Points, in no order, along strands that fork, close into loops and pass close to each other.
In the rows, zero is written as 128.
Two points are linked if the straight distance between their rows is under 96.7. Some points are linked to none.
Z56: [125  72 152 128 107 102 146  65 190 119  96 147  82 120 186 133 166 123
 148 174]
Z493: [ 95 104 111 155 108 131 142 114 142 130 142 110 160 134 161 178 204 108
 152 133]
Z289: [123 114 142 125 158  65 157 139 178 172 117 108 159 103 139 183 105 112
 179 118]
Z255: [ 92  55 153 157 121 117 182  83 174 143 128 124 158  99 134 141 180 133
 128 173]
Z145: [130 142 180 134 136 128 153 129 105 103 187 142  87 138 109  83 121 158
  92 119]
Z640: [142 161 112 127 105 107 111 136 140 112 144 122 101 146 123 140  83 130
 117 143]
Z319: [101 126  66 132 122 143  87 116  94 115 144 100 141 186 109 109 155 151
 130 106]
Z39: [125 155  91 147 160 142 136 129  66  76 178 130 147 165  94  76 106 138
 119  88]
Z64: [146 153 159  97 103 146 134 150 136 102 114 158  75  98 162 124 134 146
 106 141]
Z122: [123  50 128 158 135  84 149  84 179 137 124 116 166  95 136 168 138 113
 137 186]
Z915: [126 127 139 140 113 134 103  97 120  68 142 155  94 114 150 151 154 128
 148 152]
Z33: [118 117 140 151  91 132 115 129 144 142 139 120  94 158 130  97 127 161
  93 115]
Z771: [138 193  64 121 150 140 157 164  96 115  97 122 152 144 128  81 118 139
 105  96]
Z951: [128  95 154 128  95 145 121  89 183  92 110 154  64 137 175 128 158 134
 144 128]
Z857: [153 130 142 144 115 140 123 158 120  70 183 144 118 125  89 125  55 129
 101 142]
Z318: [146 114 139 137  88 138  75 151 114 150 162 120 158 120 103 177  94  93
 105 186]
Z796: [142  78 180 160  84 127 117  78 146 117 188 157  90 128 135 148 127 122
 118 185]
Z451: [114 127  76 139 165 106 111  99 147 210  98 100 154 158 131 120 144 124
 182  97]
Z342: [125 145 105 132 176 160 134 104  97 214 134 123 144  88  83 111 120 112
 175  55]
Z888: [130 160 137 131 169 126 139 150  95 171 106 115 123 122  97  96 106 131
 117  93]
Z675: [123 162 130 121 191 153 157  82  97 161 131 152  93  89  80  79  89 115
 187  71]
Z31: [125 122  87 133  86 134  86 118 149 108 161 114 143 154 134 188 105 103
 156 157]
Z202: [117  97 133 135 131 117 111 117 150 156  89 134 145 108 164 145 182 144
 138 126]
Z673: [135 175  66  91  78 139 144 151 120 108 168  86 128 214 147 117 129 117
  70 142]
Z604: [ 98  89 138 175  99 110 117  97 128 133 185 111 115 157 117 138 140 136
 138 136]
Z903: [148 136 123 148  50 159  82 126 153 111 152 121  84 180 151 109 125 114
  65 178]
Z877: [ 92 108 146 111 160 150 169  91 134 152 107 145 120  95 165 128 208 144
 180 114]
Z814: [105 163 135 132 142 126 140 130 131 170 106 127  95 123 138  90 143 158
 129  97]
Z930: [136 127 115 105 165  96 100 157 169 150  65 131 131 119 153 148 117 143
 156  98]
Z80: [120 106 107 145  78 170  86 110 147  79 133 127  92 170 166 124 184 115
 121 113]
Z270: [147  97 117 140  58 171  84 146 187 126 134 134 125 149 128 143  95 143
 121 139]
Z387: [120 100 165  70 212 115 180  86 134 167  59 143 126  81 155 107 151 133
 223 119]
Z826: [103 139 135 145 176 127 109 122  68 104 157 143 139 102  91 131 135 134
 151  87]
Z41: [ 90  95  71 149 137 114 127  91 128 187 113  87 183 157 139 139 183 130
 161 120]
Z786: [129 129 145  99 121 138 131 109 175 101  79 154  80 120 192 141 177 136
 163 121]
Z782: [127 149 119 131 143 121 121 156  85 178 108  94 150 146  92  83 119 130
  72 113]
Z572: [171 129 119 126 133 118 184 175  62 102 151 101 197 174  86  69  84 107
  42 123]
Z674: [164 137 136 110 116 157 120 196 101  83 129 138 174 110  98 111  89 132
  54 131]
Z149: [ 96 102 103 153  96 134  77  95 119 119 170  93 138 193 117 127 154 141
 130 132]
Z916: [115 106 141 134 119 110 122 128 142 118 165 131 170 105 133 202 127 115
 170 139]
Z154: [110 144  81 142  88 150 111 113 162 108 132  96  84 193 168 120 169 114
 125 102]
Z559: [113 188  94 136 105 127 142 119 148  99 135 129  67 155 176 127 146 124
 140 103]
Z669: [112 125  74 133 134 135  65 115 107 100 114 111 154 137 127 140 147 130
 141 125]
Z880: [132 160 104 144 106 126 131 148 112  74 185 129 111 166 116 107  83 146
 106 130]
Z392: [148 141 106 126  52 178 118 177 179 107 144 118 123 165 140 127  90 145
  93 135]
Z994: [118 154 156 111 190 104 159  97 128 152 104 152  90  94  95 106  91 129
 196  88]
Z117: [145 178  96 123 175 135 167 163  83 106  88 124 149 125  90  71  87 107
 102  81]
Z316: [182 167 135 108 133 135 163 172  79  51 153 168 152 110 104 118  71  96
  67 161]
Z777: [146 170  85 121  54 152 122 158 147 111 190 104 122 185 140 138  94 112
  89 163]
Z3: [111 136  85 147 147 174 129 104 125 189 118 128 129 124 130  92 170 141
 175  60]
Z761: [138 131 126 131  99  98  92 130 139 162 138 125 136 114 133 197 106  83
 128 192]
Z103: [ 93 100 145 149 150 142 155  96 107 185 123 130 148 111 142 116 210 131
 152 114]
Z405: [135 137 112 129 120  80  93 129 147 155 115 107 109 125 127 158  96 113
 130 153]
Z158: [115 154 120 147 172 142 166  78 103 197 167 151 108  94  90 107 119 114
 198  73]
Z74: [168 143 165 129 146 121 151 177 111  83  92 118 127 127  63 106  40 102
  67 120]
Z58: [137  77 175 100 144  91 175  93 176 139  90 136 111  97 177 143 160 114
 158 187]
Z899: [122 174 146 121 186 115 159 144 112 133 105 130 106 110  83 107  76 133
 154  71]
Z271: [148 153 109 123 124 116 158 178  86 152 134  89 157 168  87  72  92 130
  44 128]
Z556: [128  76 144 136 117 118  96 124 138 128 113 141 161 100 105 177 127 127
 141 135]
Z301: [111 134 168 107 166 114 155 107 107 156 101 142 104  86 138 119 169 127
 162 134]
Z236: [129 147 121 117 143 116  86 111 102  64 114 162 110  97 127 157 122 122
 141 146]
Z873: [121  66 202 117 148 107 165 122 158 170  73 124 137  87 114 125 146 143
 144 135]
Z516: [184 141 142 127 139 106 179 181  85  76 118 124 169 139  81  81  62  92
  45 124]
Z859: [155 149 179 123 105 131 125 134 129  87 179 170  83 114 118 133  69 129
 113 163]
Z917: [116  74 118 140 150  76 186 115 189 161 125 113 173 112 151 175 135 121
 162 144]
Z109: [132 130 147 148  95 148  96 131 119 115 158 128  98 144 135 113 145 141
  74 156]
Z506: [130 136 120 126 118 122  85 153  87 113 152 102 157 134  86 160  87 103
 104 152]
Z651: [110 149 119 149 140 150 158  90 144 172 114 138  92 129 156  84 163 152
 167  80]
Z105: [127  89 130 141  73 148 101 137 172 152 120 100 134 149 144 135 143 149
 117 124]
Z745: [158 145  96 126 112 142 143 155  83  83 157 127 156 164 123  76 118 137
  52 145]
Z22: [123 154  74 119 158  88 106 140 157 171  95 104 135 152 155 131 127 136
 174  97]
Z863: [124 160  70 100  73 177 117 158 137 105 166  97 143 217 145 133 142 135
 106 107]
Z539: [119 165  91 148 128 141 154 119  85  56 212 132 109 176 126  69 118 146
 105 106]
Z644: [133  97 210  99 146 117 126 138 107 170  84 129 127  90  96 130 137 142
 112 138]
Z974: [109 119 147 147 135  98  89 121  67 119 157 121 158 108  94 180 130 100
 113 156]
Z311: [111 136  94 140 140 135 105 133  86 209 111  86 146 165  97  70 153 150
 105 103]
Z489: [113 110 109 137  79 134 113 134 155 123 163 119 158 147 149 194 151 124
 163 128]
Z491: [ 93 101 133 165 148 126 109  79 104 128 127 137 114 126 114  99 164 143
 145 116]
Z921: [116  53 169 167  91 124 126 109 154 120 175 139 126 118 108 159 116 137
 134 154]
Z731: [117 143 124 124 134  93 127 141 139 161 139 105 161 121 127 205 116 107
 171 115]
Z84: [117 118  84 142 171 150 133  85 109 206 128 129 167  95 120 118 165 119
 191  74]
Z501: [ 94 138 107 140 141 105 123 119 120 182 150  85 136 160  89 122 108 134
 163  93]
Z432: [130 175 105 118 143 110 128 122 173 111 101 145  80 126 184 129 137 142
 164 110]
Z585: [144  88 177 111 107 154  99 162 139 147 103 148 150  83 127 176 126 124
 110 160]
Z846: [101  99 104 151 126 117 109 111  99 158 130  99 182 143 143 167 191 116
 141 153]
Z847: [117 118 174  76 199 131 154  82  97 149  77 150  90  79 120  90 148 141
 193 122]
Z959: [122  86 129 109 205  91 147  87 159 150  76 140 162  80 148 150 149 112
 191 129]
Z642: [147 162 168 108 163 110 167 175 129  93  96 135 106 112  75 113  48 130
 113  89]
Z457: [146 111 156  83 133  95 126 115 156 145  73 144 105  93 190 161 155 121
 144 175]
Z228: [123 172  80 112 133 137 116 168 142 116  96 123 139 143 144 108 125 152
 111 105]
Z25: [133 160  60 111 128 134  77 148 113  92  87 114 156 140 133 140 121 132
 114 142]
Z726: [126 131 121 147  82 146  90 112 139  76 186 148 113 143 134 162 123 114
 137 146]
Z580: [136 150 120 128 164 132 151 159  87  76 141 131 150 132  76  84  82 127
  99  84]
Z479: [103  77 137 136 120 130 173 103 169 139 116 131 158 108 181 155 199 116
 144 143]
Z860: [143 135 127 138  62 145 103 119 175 132 136 139  78 153 177 138 142 109
 108 166]
Z388: [142 120 135 117  96 116 110 133 165 145 101 130 135 108 187 179 170 120
 131 159]
Z53: [130 124 157  95 153 133 119 158 147 128  73 147 121  95 126 131 118 157
 135 100]
Z370: [151 121 174 109 122 128 100 167 119 149  84 128 124  91 112 138 120 124
  73 147]
Z905: [122  81 198 117 127 142 131 123 118  97 134 158 117  97 117 135 149 165
 137 138]
Z487: [136 167 119 132 148 111 118 168  81  94 151 109 156 139  68 126  69 117
  85 121]
Z486: [129 174 150 106 158 154 165 140  85 127 116 159  92 106 136  59 149 162
  92 120]
Z706: [187 136 147 117  99 159 158 189 107  82 175 164 154 123 118  96  74 120
  47 161]
Z116: [124  84 179  89 185 107 154 116 164 152  65 140 144  79 147 139 153 144
 178 124]
Z340: [157 143 141 120  86 166 100 146 148 114 120 167  99 115 155 141 120 117
 107 185]
Z304: [163 174 162 106 131 132 148 164  99  71 153 166  94  99 131 136  80 117
  95 160]

A piece is all that can be reached along the links. How many separate loops has the piece of each point below (a circle has one, a figure eight two, a Y none), and how many tips (points with one link)?
Z951 => loops 1, tips 5
Z706 => loops 1, tips 3
Z74 => loops 2, tips 1
Z109 => loops 0, tips 2

A tip is a point with one link. Name the tips that can be reached along the links from each point below, in the order of the rows.
Z489 => Z80, Z103, Z236, Z959, Z53
Z3 => Z311
Z392 => Z64, Z863
Z117 => Z796, Z674, Z974

How many points has the smallest loop of links through each point below? Write none if it is on no loop.
Z255 => 9
Z782 => 8
Z487 => 10
Z814 => 10
Z304 => none
Z726 => none
